Each row is a point on a landscape with many peaks, with its height.
From any point a climber takes the steepest step (rise divided by distance) to one of its 2 nearest points. It stops when none of these is higher. Distance is the straight distance between rows; heights are no part of it.
k277: [ 56  57  56 -14  37 -54  21 -68  14   9 -13  34  64 -17 -25  30   8  53
 -33 -21 -24  26   5  -1 -28   7  60  43 -52 -13   8 -54  25  13]  height 63.9
k866: [ 53  45  12   9 -11 -44  21 -26  -8  19 -30  27  45 -15 -33  13 -13  16
 -11 -19  -6   8 -12 -19 -16  -3  39  45 -18 -15  20 -21   0  11]  height 62.7
k49: [-20  33  34  20 -32 -28  -2 -11  56  48  -5  25  61   6 -48 -17   4  22
   7 -51 -33  17 -45  23  33 -17  53 -30   4  34  48  -3  57  43]  height 21.6
k416: [ -5 -41 -20  -6   7  31 -23  24 -22 -27   6  -9 -58   5  59   9   5 -27
 -35  40  15 -11  23  -2 -22   3 -52 -22   3 -10 -55  28 -47 -30]  height 58.2
k433: [-26 -15  15 -66  10 -35  27  28   5   4 -36  -8  37 -55 -26  -9 -60 -24
  16 -36 -75  34  34   5 -10  92 -33  -4 -35 -44 -24 -34  -9 -24]  height 23.9
k103: [-35 -29  13  -9  28 -10   2  41  15 -14  33  19 -29  -7  56  11  69  26
 -45  10 -20 -31  35  43  12 -37 -14 -26 -21  26 -11 -22 -25 -14]  height 30.2
k977: [-21 -51  11 -27 -36   6 -15  20 -18 -12 -34 -35 -10  -7  51  -8 -62 -62
  13  25  -6  22  -8 -22 -26  66 -50 -43 -19 -40 -11  -3 -17 -21]  height 84.8
k435: [-22  31  19 -66  33  -9  -6  10   7  13  -6   7  29 -32 -15  -5 -37  11
   1 -19 -17  14   8 -13  -5  71 -41   6 -37 -13  20 -52   6 -12]  height 33.5
k757: [-55 -31  -9  40  -6 -20  -1  41  48  24   9 -11   0  -6 -42 -40   8 -18
  16 -37 -40  18  -7  46  35  -1  20 -43   7  33   9  33  42  23]  height 8.6
k172: [-26  -6  26  29 -19 -40  -2  -5  49  46   4  28  61  -4 -36 -27  -2   2
  -9 -50 -69  30 -17  48  29 -22  55 -34  -6  24  20   5  50  19]  height 25.4
k342: [  2 -44 -21  34 -69 -42  20 -17 -28   8 -20  16  10  23  47  10  -9 -13
   2   6  38  -6 -52 -28  -4 -43  31  -8   1  -5  22  13   8  13]  height 52.8
k483: [ 37  56   0 -23  80  73 -20 -38 -26 -25  51   1 -11  19  15  10  32  17
  -5  37  29 -11  20 -44  -5  21 -53  66  -2 -28  -3 -30 -12 -28]  height 39.2
k28: [ 15 -17  48  -8  -6 -70  17   5 -46 -37   5  24   1 -15  51  21  36 -12
 -54  20  19 -11  35   9 -28   4  25  30 -57 -38 -47 -42 -66  -2]  height 15.2
k213: [ -9  -8  52  -4  18 -57  20  -1  -4   8   5  29  34 -29  27  19  27  27
 -51  -9 -30   1  26  22 -18  -2  35   8 -48  -5 -20 -50  -8 -11]  height 17.5
k507: [-22  -3  -9 -30  49  -5   6  24  -1 -14 -15  -9  -8 -54  -8  12 -25   0
 -22  -6 -41   0  57  19  -7  43 -30  12 -22 -18 -35  -1 -14 -18]  height 20.1
k778: [ 65  -5 -24  70 -20 -54  29 -51  24 -12 -22  12   5   1 -45  36  26  29
  -4 -47 -28  -1 -13  25 -12 -61  99  30  11  16 -37  48  24  33]  height 60.7
k21: [-52  16   6   2  -5  17 -11  22  52  27  25  -9  33  16 -64 -23  20  12
  17 -37   4  25 -19  37  51  -4  17 -47  39  69  55  23  50  37]  height 16.1
k471: [-40   8  39 -55  48   3 -18  15   9  13  27  18  27 -26  31   1  34  31
 -24  -1 -20  -3  23  17   7  38 -36 -21 -38  18  11 -65  15 -17]  height 40.3
k44: [ 51 -24  34  33 -28  18   0 -60 -76 -28   4   2 -38  34  38  -2  42 -36
 -17  49  57 -21 -30 -60 -19  -5 -16  34   7 -45 -20  -1 -27 -19]  height 39.5
k791: [-32 -37  24 -12 -23 -50  14  20   6  26 -10  28  28 -27   9 -10 -21   3
  -9 -17 -37  24  -6   8   2  21  14 -18 -26  -9  12 -29  11   7]  height 33.0
k290: [-30  48  -5 -41 -24  12 -15  37  18  17 -29 -42  12  -9 -58 -32 -76 -22
  38 -23   4   4 -15 -19  -6  39  -7  -7  28  17  63  10   3  -1]  height 10.0
k128: [ 38 -16 -64  30   4   1  -3  -5 -26 -23  14  -5 -60  11 -11  21  23   7
  -3   8  20 -15  20   9   0 -42   9  34  36  -1 -49  51 -25  -4]  height 71.3
k546: [-39 -51  27 -15  27 -44  24  51   4 -19 -21 -16 -19 -58  25  15  -6  -6
 -26  -7 -64  -8  59  48  -1  15 -13 -11 -45 -30 -61   3 -50 -22]  height 2.0
k394: [ 51   9 -44  56 -38 -20  31 -25  12  11 -25   4  11  13 -44  22   1  25
  23 -34  21  -6 -35  -4   1 -52  60  24  37  16  10  49  18  27]  height 45.4
k165: [-40 -37  32   4 -26 -55  10  17  27  47  -6  22  38 -19  -3 -28 -13  -8
  -1 -37 -61  25  -7  41  13   1  34 -39 -20   1  13 -26  35  11]  height 29.5
k563: [ 18  21 -51  19 -35  74 -29  -2 -14  -4  18 -22 -48  65 -23  -9 -13 -22
  29  20  49  -8 -31 -32   6 -23 -20  -7  63  10   5  53 -13   3]  height 68.2
k113: [-12 -40  -6  31 -23 -29   8  13   0   5  12  27 -17   2  44  14  31   8
 -11   5   7 -18 -10  20   4 -36  18 -28   3  30  -5   5  -3   5]  height 5.5
k740: [-39 -69  22  -9   9 -46  33  55  10  -7 -30 -21  -9 -59  -1   7 -26 -29
  -1 -19 -87   8  57  43   1  24  -7 -15 -31 -38 -64   8 -29 -12]  height 2.5
k686: [ 36  18  -4  -7  34 -12  11 -24 -37 -33  16   9  -3 -29   6  27  32  24
 -40  16   9  -9  50   4 -21 -13  11  57 -20 -19 -41 -17 -22  -9]  height 45.8
k905: [ -4 -13  45  13  23 -60  15 -15  18  -1   4  39  23 -27  16  20  35  29
 -60 -26 -53   1  42  47 -13 -30  57  11 -46  -5 -26 -30 -10   7]  height 18.5
k112: [ 12 -51 -20  38 -38 -50  11   1 -47 -22 -13  15 -35  -1  63  12   2 -22
 -16  29  28  -8  -2  -9  -9 -29  25   6   0 -15 -37  31 -35  -8]  height 7.6
k254: [ 24 -49 -26  47 -50 -61  34 -12 -47 -26 -37   7 -12  -5  35   5 -36 -42
   3  21  25   4  -7 -38 -14 -34  46  29   1 -51 -31  46 -33   5]  height 9.8
k888: [-35 -61 -21 -13 -22 -12   0  43  13 -10 -43 -36 -32 -35   5  -6 -76 -48
  40  -8 -32  18  19   5 -15  47 -29 -30   7 -25 -14  39 -14 -22]  height 20.2
k527: [-37  10   8 -33 -70  -2 -14  19  11  30 -19 -16  34  29   6 -35 -53 -25
  40   3  35   4 -58 -50  -8  26  -3 -32  16   1  86 -21  20  12]  height 37.0
k413: [ 14  49  18  -8 -43  19  -7 -19   5  38  -1  16  53  42 -11   0  10  24
  30  -7  43   3 -62 -24  12 -17   4 -16  12  40  72 -26  23  21]  height 40.1
k980: [-44  34  12  21 -20 -10  -2   7  59  34   9   0  53  14 -70 -20  13   7
  16 -52 -16  17 -41  29  44 -16  45 -37  28  59  58  21  50  45]  height 18.4
k609: [-14 -13 -51  29 -42   7  -6   9  -2   4   8  -4 -22  43 -10   4  -4   1
  38  -8  41  -8 -40  -4  15 -29  19 -32  48  42  19  62  19  23]  height 52.4
k66: [ 40  12 -12  22 -35  76 -10 -38 -29   5  28   3 -22  71  20   4  33   1
  20  42  59 -12 -50 -33   9 -44 -25   3  34   9   7   6 -11  -1]  height 55.6
k78: [ 68  64   9 -22  66 -11  12 -43 -39 -31 -24   9  13 -13 -43  -3 -11   9
 -11  10  15  -1  18 -35 -13  38  -5  88 -26 -45   0 -27 -14  -2]  height 57.2
k80: [-52  34 -12 -10 -14  48 -25  24  36  15  32 -19   5  21 -42 -12  12  14
  33 -25  18  12 -12  21  38   3  -7 -40  49  67  54  19  29  25]  height 13.9
k323: [  9  59  -8  -9 -39  54 -20   0  -6  20 -26 -24   2  48 -31 -30 -40 -18
  42   5  47 -17 -52 -49   5 -11 -11   4  43  13  62  14  -7  12]  height 26.2
k982: [ -4 -52   8   5 -15  10 -17  17 -40 -30 -12 -13 -38   6  76  -2  -7 -46
 -34  48  21  -5   3 -25 -18  20 -38 -23 -13 -30 -47  10 -44 -29]  height 54.7
k232: [-34 -13 -18   4  45  15 -14  32  35 -10  59   8 -33   1  21   8  76  28
 -22   0 -14 -27  20  58  31 -37 -15 -31   3  43 -18   9  10  -1]  height 28.7
k204: [ 51  50   9 -26  87 -16  13 -44 -31 -49  13   9  13 -34   0  23  34  29
 -38  29  15  -2  67 -11 -26  19  16  83 -37 -42 -39 -33 -15   1]  height 48.8
k101: [ 95  44  26   4  34   0  22 -67 -61 -43 -21   1 -13 -10 -30  -8  24  -6
   4  16  40  -7  -1 -42 -19  17  12  94 -12 -57  -4 -19 -16   0]  height 50.0
k196: [  4  46  24 -24 -60 -10  -4  10   1  34 -46  -7  38  33 -25 -37 -62 -23
  39  -6  35  -1 -66 -53  -1  23  14  10  16  -6  83 -27  15  12]  height 27.5
k157: [-59 -48  28   5  32 -24   3  51  49  24  11 -12  11 -25   7 -42  41 -12
 -17 -24 -81  -1  41  80  32  -8  -9 -42 -46  17 -16 -16  28  -5]  height 14.8
k336: [-16  46   7 -22 102  -1  -4 -29  37  10  38  20  43 -33   1  18  43  63
 -31   6 -28  -9  44  23   9  -1   7  20 -14  17   0 -32  31   1]  height 46.5
k782: [-38   1  19 -54  41  11  -9  19  -7   7   3   8  13 -31  16   6  -9  14
  -8  -5 -23  13  15   4  -3  52 -49  -8 -41  -3   6 -50   9 -26]  height 37.2
k819: [-46 -25  31  -4  49 -28  10  30  38  18   6   3  20 -45  -8 -22  21   5
 -28 -36 -80   1  45  60  18   1   1 -19 -42   2 -25 -26  23  -6]  height 16.0
k694: [ 31  23 -40  14 -17  67 -16 -25 -19  -6  33 -12 -36  58  -1   9  16   3
  20  28  40  -7 -21 -24  16 -32 -27  12  45  12  -3  30 -12   1]  height 61.4
k983: [ -29  -60   12   34    8  -59   25   38   43   19  -27   -7   22  -34
  -39  -28  -30  -35   12  -61 -110   31   34   49    5    1   34  -27
  -11  -19  -38   20   16    8]  height 4.6
k193: [ 13 -18  -3  12 -34  -9  -4  -4 -46  -7 -30  -1 -20  -1  28 -16 -34 -38
   0  22  20  12  -9 -47 -17   7 -14  12   1 -28  -8  22 -22  -7]  height 37.1
k183: [-27 -59  32  -8 -24 -71  28  33 -30 -17 -31  -1   7 -26  64  19 -14 -30
 -25  14 -14  11  16  10 -19  24   4 -13 -51 -55 -55 -27 -63 -11]  height 44.6
k930: [-25   9  18  -5  75 -29   7  -1  38  11   6  15  38 -56 -25   1   2  23
 -42 -22 -82   5  48  39   9   6  24  17 -31 -16 -25 -19  16 -10]  height 17.6
k945: [-31 -63  21  21  13 -65  37  35  22  -3 -30   0  12 -45 -16  -8 -27 -24
  -5 -40 -99  23  49  52   0  -3  33 -16 -21 -34 -60   8 -11  -3]  height 3.3
k786: [-38 -13   3 -16 -63  20 -23  14   0  20  -6 -13  17  22  24 -26 -50 -23
  28  16  26  18 -41 -36 -11  31 -34 -47   9  10  62  -7  20   3]  height 46.4
k111: [ 46  18 -32  40  20 -25  17 -31  22 -11   4  17 -11  -9 -51  34  25  44
 -20 -20 -15 -10   9  29  -3 -53  65  33  13  23 -31  40  21  14]  height 69.9
k779: [ 39  74  -4   2 -22  67  -2  -3  -7  18 -25 -26   6  63 -45 -14   1   6
  59   3  64 -21 -53 -34   7 -30  -6  34  50  20  55  10   3  13]  height 31.4
k478: [ 66  -2  24  39 -11  48   0 -67 -65 -22   7  -2 -50  29   7 -17  30 -27
   7  40  49 -27 -35 -69  -8  -4 -11  46  21 -51  -1  -2 -28 -11]  height 42.0
k730: [-11 -24   3   2 -39  60 -36   8 -15   7  38   8 -31  57  77  -2   3 -21
 -18  60  31   1 -16 -21 -14   1 -47 -62   6  17  -1  -9   2 -12]  height 39.3
k340: [ 36  69 -43 -28  95  63 -13 -29 -14 -21  39 -11  -4  -1 -10  14  26  43
   6  37  17 -13  37 -17   2   3 -33  68  20 -14 -16  -4  -9 -18]  height 41.7
k876: [  6 -15 -22   3 -35  28 -19   1 -18 -12 -26 -24 -32  10  17 -23 -54 -50
  14  30  24   7 -20 -56 -14  17 -35 -11  28 -21   4  38 -14  -3]  height 32.5
k634: [ 16  52  16 -17 -45  20  -4   8 -12  27 -47 -23  15  42 -26 -43 -59 -41
  51   7  41 -19 -62 -64  -5  14  -5  19  27 -11  71  -4   0   3]  height 20.6
k756: [ 74  33  10  18  21  91 -11 -86 -46 -23  41 -10 -61  47 -14 -10  38 -13
  17  40  40 -24 -19 -52   5   2 -33  58  31 -48  -8 -12 -22 -26]  height 38.8
k863: [-56   0  16 -29 -10  16 -22  24  17  24  12   1  24 -24  -8 -19  -7  11
   8 -21 -16  12  -5  24  20  29 -30 -58  -7  34  42 -33  31   2]  height 36.6
k646: [ 28  46  -9  -2 -12  -4   6  -9 -14   8 -18  11  14  -5 -28  -3 -28   8
   3  -2  15   0 -20 -33  -4   7   4  20   2  -3  30  -4  -1   1]  height 52.3
k19: [-21  19  31 -73   5 -41  13  14   4  14 -33   8  46 -31 -34 -20 -57  -1
  15 -31 -51  24   1  -6 -12  87 -19   9 -26 -27  11 -65   7 -13]  height 28.4
k307: [ 58  22 -43  41 -42  10  11 -26  -2   5 -16 -13   9  46 -35  16  24  25
  42 -15  52 -10 -63 -14  13 -65  37  12  36  28  22  34  14  29]  height 40.5
k368: [ 12  18 -11  17  86  -4   5 -27  39 -10  48  14   2  -9  -5  30  82  65
 -36  -6 -21 -31  43  50   9 -56  43  19  -1  23 -35  -1  26   8]  height 21.8
k907: [-45  16 -24  14  58  31 -19  20  47  -5  55   5 -14  -1 -25  -2  60  18
  -8 -14  -8  -7  25  53  47 -24  -9 -23  27  59  -5  16  37  13]  height 26.8
k712: [-64 -47  -5   0 -50 -18 -10  39  30  18  -5 -31  10 -10  -5 -38 -45 -23
  39 -23 -17  25 -15  18  20  32  -1 -65  11  11  39   5  28  16]  height 14.2
k406: [ 39 -25  19  34 -36  14   0 -34 -57 -20  17  17 -29  42  66   3  41 -23
 -22  44  52 -16 -17 -37 -12 -27  -7   7  -3 -17 -13  -5 -33 -13]  height 40.6
k678: [-40  64  -1 -40 -17  62 -25  15  21  17  14 -25  22  24 -29 -13 -17   7
  38 -12  32   6 -20  -2  18  18 -28 -32  36  49  75   2  18  13]  height 11.3
k444: [-36  11 -19 -48  34  94 -45  21  10  -8  28 -32 -31   1  15   3 -16 -12
   3  25   5   1  26  -3  -6  52 -91 -36   1  10  -3   0  -7 -25]  height 54.3
k497: [-19  28 -25  15  58  31  -7  -9  54   3  58   9   6  13 -44   9  75  50
  -3 -17   3  -2   6  54  49 -45   9  -9  37  58   2  26  35  22]  height 25.1
k343: [-11  15  -3   7 -57  26  -7  -5   6  23  27  15  22  56  12   7  19  22
  30  -2  45   0 -59 -12  31 -35   4 -45  30  63  64   6  30  33]  height 39.6
k993: [-47 -59  -8  36   4 -43  18  50  37  17  -7  -9   3 -27 -44 -41 -26 -34
  22 -45 -78  18  20  49  20  10  22 -39  -5   4 -22  40  29  13]  height 6.3
k505: [ 16  62   7 -17  57   0  -1 -37  18  11  29  20  45 -16 -28  19  17  62
 -18 -10  -1   4  12   8   5  -4  14  23  -8  11  20 -32  30   5]  height 50.7
k34: [ 36 -20 -17  48 -57 -63  43 -34 -35 -10 -51   9   6 -11  -4   1 -46 -40
  12  -1  16  11 -11 -42 -16 -25  58  46  -1 -53  -8  34 -25  14]  height 12.7
k178: [-19 -12  36 -20 -42 -17  -9   7 -10  36  21  44  41  15  44   6  23  23
  -1   0  15   9 -40 -16  11   8 -11 -44 -23  35  50 -60  21   9]  height 27.7
k843: [-22 -40 -60   8 -23  47 -30  43  14 -27  -7 -59 -68  11  -3  -3 -50 -43
  22  19  10   8   4   0 -16  29 -41 -44  48   2 -18  77  -1 -14]  height 25.3
k482: [-17 -33  -9 -40   7  64 -34  31  13 -22  -5 -48 -39 -14  25   1 -45 -37
   4  17  -4   8  30  -1 -21  55 -84 -43   1  -9 -22  25 -14 -35]  height 62.4
k175: [ -4  -4 -36 -18  34  53 -28  17 -12 -20  20 -21 -61  -4  27  11   1  -9
 -17  30   6 -19  37  -2 -11  13 -58   4  11   5 -48  26 -22 -30]  height 61.8
k868: [  0 -20 -57  10 -26  70 -40  19  -6 -13  -3 -44 -63  33   5 -21 -56 -54
  15  35  32  -2 -18 -43 -13  19 -39 -34  43 -11 -11  68 -16  -7]  height 28.2
k521: [ 34 -42  -2  43 -65  -3  10 -37 -48   1  -5  21  -8  42  66   5  24 -27
   4  29  61 -15 -51 -43  -9 -46  15   0  10  -3   9  12   0   2]  height 45.6
k317: [ 36 -31 -53  13  13  11 -12  -4 -35 -31  27 -11 -78  11  18  15  29  -2
 -22  34  21 -25  38   9  -9 -44  -9  29  24  -3 -75  32 -47 -24]  height 68.1
k337: [ 25  70  37 -23  70 -23   7 -48  23  12   2  39  63 -14 -34  25  10  65
 -23 -23 -17  14   6   0 -15   6  29  35 -34  -1  32 -56  33   7]  height 55.9
k195: [-21 -68  31  -4 -32 -21  -7  31 -27 -14 -21   6 -18   7 101   3   2 -24
 -32  41  21  -2 -10  -4 -17   4 -23 -40 -33 -29 -32  -8 -43 -22]  height 50.6
k88: [ 58  55 -18  19 -30  38   9 -29   0  10 -24  -9  14  37 -44  -3  15  11
  49  -9  60 -18 -61 -24  12 -45  14  29  38  19  43   3   3  18]  height 36.1
k846: [-23 -15   8 -19  23  22 -19  23  -5 -15  40  22 -26   6  68  17  42  19
 -33  22   4 -28  29  15  -3 -11 -43 -21 -20  18 -21 -32 -23 -22]  height 31.7
k272: [-40  11  21 -26 -30  12 -17  17  12  36  21  21  37   6   6  -8  13  28
   6 -10   7  17 -31   5  21  10  -9 -50  -5  45  62 -42  31  16]  height 32.0
k854: [-72 -50  -1  22 -41 -19  -3  40  58  24   2 -31  22  -5 -36 -51 -19 -28
  42 -43 -25  28 -17  44  35  22  23 -72  22  31  46  15  50  26]  height 11.2
k523: [-34 -69 -43   5 -15  13 -10  53  21 -24 -28 -52 -56 -22  -5   0 -66 -47
  32   2  -9  12  10   7 -11  38 -29 -34  18  -7 -29  71   2 -12]  height 22.8
k807: [-47 -54  -3 -19 -36 -24   4  45  26   9 -23 -28   4 -32  -9 -24 -65 -30
  39 -24 -38  27   7  12  -7  45 -14 -44   1  -8  11  13  11  -4]  height 17.1
k535: [-28  21  26 -36  80  -1  -8   4  18  12  49  31  29 -25  29  16  51  46
 -37   2 -14 -10  33  23   9   4  -9   1 -44  16   1 -63  16  -8]  height 43.1
k141: [-15 -51  19 -36  -9  31 -25  31  -1 -22 -39 -45 -25 -24  46   7 -52 -53
   2  26 -19  12  17  -7 -24  64 -72 -36 -23 -33 -36  21 -31 -36]  height 70.7
k919: [  1 -38 -14  47 -29 -48  22  -2   6   6  13  23  -9   9  23  17  46  17
 -25  -9  -2 -21 -11  33   7 -61  51 -22  -2  48 -16  20  13  12]  height 4.7
k582: [ 10  -5   5  18 -40  52 -17 -14 -24   5  41  25 -10  66  54   4  32   7
   0  40  44  -8 -36 -25   3 -27 -31 -24  12  33  21 -12   7  -7]  height 47.4
k17: [ 17  68 -56 -25  70  51 -17 -22   3 -15  30  -9  -8   0 -29  16   2  44
   9  14  14  -6  24  -2   5  -3 -23  44  32   7  -4  15   3  -1]  height 43.8
k534: [ 55   9   1  27 -41 -61  41 -29 -36  -8 -66   7  18  -9 -24 -12 -47 -44
  21  -6  15  10 -26 -59 -13  -8  53  61  -5 -55  13  10 -22  13]  height 16.4
k377: [-45 -35  38 -38  -8 -30   3  33   6  26  -7  12  23 -37  17  -3 -13  -4
 -12 -14 -43  17  10  23   5  39 -22 -27 -29  -9   1 -46  10 -12]  height 33.3
k86: [  2  -8  14  33  42 -49  17  -4  39  -5  15  22   3 -25   5  15  55  33
 -64 -21 -57 -10  43  60  -3 -54  60   8 -25  16 -38   0  -6   5]  height 19.7
k528: [-26 -11   9 -53  48 -12  19  29  -3 -15 -28 -14  -1 -65  -7   8 -40 -14
  -8 -11 -58  13  56  20  -9  70 -39  14 -46 -42 -44 -17 -31 -26]  height 21.3
k882: [ -2 -43 -19  28 -37 -19  -5   9 -24  -5  12   8 -36  19  67   9  19  -7
 -18  28  25 -18  -7   7  -4 -41   7 -19  13  13 -23  26 -16  -2]  height 6.5
k489: [  6  41 -14  32  89  14   3 -42  70  -3  58   6  14   7 -33  28  88  70
 -11 -11 -11 -17  26  53  43 -55  40  19  21  46 -25   6  47  14]  height 23.2
k223: [ 12  56 -26  -5  65  19   9 -19  23  -9  15   1   9 -12 -42  20  19  55
  -5  -9  -1  -2  26  13  14 -22   6  27  15  16   3  12  21   4]  height 46.8
k529: [-25 -25  13 -30 -43  30 -29  19  -4   8  -7 -20   1  17  38 -22 -58 -44
  12  20  15  16 -30 -31 -23  59 -52 -58  -5 -19  32 -12   8  -7]  height 60.8
k99: [  4 -13 -12  -1 -17   4  -7   9 -33   2 -14   3 -24 -15  19   3 -13  -9
 -18   9   9   5   2 -19  -7   6 -23   6  -5  -5 -16   7 -14  -7]  height 40.7
k23: [  8   0   7  38  72 -41   6 -18  51 -14  34  19  -9 -10  -6  22  80  47
 -56 -21 -39 -34  53  70   4 -71  60  12 -20  24 -51  11  17   9]  height 20.7
k421: [-21  89   7 -48  -5  52 -27  26  21  18  -8 -39  17  22 -63 -25 -46  -3
  38 -11  30  -4 -18 -22  11  26 -20  -5  32  36  71  -4  13   0]  height 8.7
k545: [-58  -4  -4 -41  33  76 -33  25  35  -9  30 -35 -20 -26   5  -1  -5   0
  15  -1  -9  -1  31  31  14  50 -64 -47  -3  38  13  -2  15 -14]  height 48.0
k970: [101  16  41  30  14  33  11 -86 -73 -45   4  -6 -49   9 -25  -5  52 -15
  19  24  47 -25 -15 -43 -17   2   5  81  12 -67  -7 -16 -26  -6]  height 45.5
k259: [  7 -15 -56  -5  33  53 -34   0  -9 -26  54  -9 -75  25  30  18  31  -3
 -15  43  18 -25  35   8  -3 -30 -36   4  33   6 -62  31 -31 -30]  height 65.3
k584: [ 14  14  -1 -15  20   8  -4  -8 -38  -8   1  10 -12 -16  13   6   2   5
 -26  15  11   0  24  -9 -15   7 -23  28 -14  -7 -21 -15 -27 -16]  height 43.3
k616: [-18 -45  37   3 -25 -89  46  14 -23  -5 -37  27  26 -34  17  18 -21 -26
 -24  -9 -41  13  29  14 -19  11  47   6 -44 -50 -55 -28 -50  -3]  height 41.1
k133: [ 74  13 -38  63 -36 -40  41 -41  21   0 -46  -1  16  12 -49  23  -8  20
  23 -39   1   0 -35  -1 -20 -61  92  45  15   4  -9  45  11  37]  height 51.5
k581: [-54 -10   9 -40  -2  50 -34  30  23  10  17 -33  -3  -9   0 -19 -26   1
  28  -9  -4  11  11  12  10  49 -57 -58   3  32  42 -16  10  -7]  height 42.3
k190: [ -7  -1 -33  34 -46  20  -1   2  16  15  21   4   4  51  -6  14  32  19
  34  -7  45  -5 -58   9  37 -44  21 -36  49  65  43  34  30  36]  height 45.7
k571: [ -8  -6   7 -19   5  62 -29  20 -15  -9  45  11 -34  29  65   3  31  -3
 -16  36  17 -10  10  -6  -9  -2 -62 -35 -11  18  -9 -16 -18 -20]  height 34.1
k821: [ 57  -2 -70  40   3 -15  16 -18  -4 -11   8  -3 -35  11 -61  26  27  32
   4 -11  18 -22   1  19   0 -56  44  44  35  14 -39  62   2  12]  height 77.5
k397: [ 45  33  32   9   9 -68  17 -44   4   0 -30  38  48 -24 -33  27 -24  27
 -33 -26 -43  28  19   6 -34   4  60  37 -37 -32 -13 -24  10  14]  height 77.8
k220: [ 79  55  -1   2  48  86  -9 -71 -37 -33  41  -1 -25  42  -4   1  49  20
  21  44  48 -14  -3 -32   4  -8 -33  75  18 -37  -8 -33  -9 -19]  height 36.5
k652: [ 19  43   8 -16 -15   8  -2 -18 -15  19   1  20  30  17 -15  12   3  26
  10  -4  32  -5 -36 -31   4 -10  -8   4  -4  18  46 -24   7   8]  height 46.3
k580: [-26 -60  40 -17 -24 -32   8  39 -20  -1 -15   7  -2 -21  67  13   5 -12
 -26  16  -8   2  10  12  -9  13 -21 -28 -38 -18 -23 -38 -38 -15]  height 47.5
k315: [ 61  39  -4  31 -46  11  22 -23  -9  21 -55 -17  13  35 -31  -9 -18 -18
  55  -5  55 -26 -70 -43  -4 -51  35  41  34 -10  56  13  -1  15]  height 30.1
k988: [ 43  61  -2 -31  92  -5   4 -34 -23 -29  -4  13  13 -28 -22  15   1  25
 -21  19   7  -1  55 -28 -22  41  -6  77 -22 -40 -13 -31  -9  -5]  height 52.1
k291: [-14  18  -3 -19  67 -20   9  -5  10 -11   2   9   9 -53  -9  14  -1  25
 -36  -9 -44   4  55  19  -8  22   0  38 -35 -16 -27 -14  -3 -13]  height 18.9
k502: [-26   8  -7 -28 -22 -10   5  25  17  14 -33 -15   5 -28 -34 -27 -72 -20
  27 -15 -23  18  -3 -10  -6  49 -14 -10  13 -11  26  -1   1   3]  height 13.5
k915: [ 18  -7  51  -6  -2 -68  24  -8 -30  -7  -4  34  26 -13  31  31  23  10
 -53   0   1   1  27  16 -27  11  39  36 -65 -21 -43 -57 -32   2]  height 16.3
k126: [ -8  -6 -66  27 -35  30 -26  22  -1   1  -6 -19 -47  52 -24 -13 -24 -19
  36   5  51  -3 -39 -19   8 -25  -1 -11  56  22  20  81  -3  20]  height 59.4
k923: [ 62  18   0  37 -55 -26  42 -32 -18   8 -78  -3  20  16 -18 -15 -26 -31
  38  -8  41 -16 -54 -59 -12 -32  58  63  10 -44  32  15   2  17]  height 22.7
k643: [-13 -32  16  -8 -31 -66  35  12 -15  11 -26  26  27 -27  18   2 -42 -23
  -7 -13 -39  29   4  -2 -11  23  29   0 -18 -30 -20 -27 -16   1]  height 36.9

For each start below, name the point where the climber stops.
k507: k397
k643: k821
k915: k563
k982: k821
k272: k977
k368: k563
k172: k397
k421: k397
k945: k78
k634: k977
k888: k78
k343: k563
k157: k397
k730: k563
k307: k821
k584: k78

Call two points neighbours if one is among the 2 nearest of the other. Go from one point of each pair to the other, from neighbour to neighbour, staying as high as possible. Name the lowest point that can't be avoided.
k78 / k821: k791
k342 / k78: k44
k977 / k397: k178
k78 / k397: k220
k563 / k397: k343
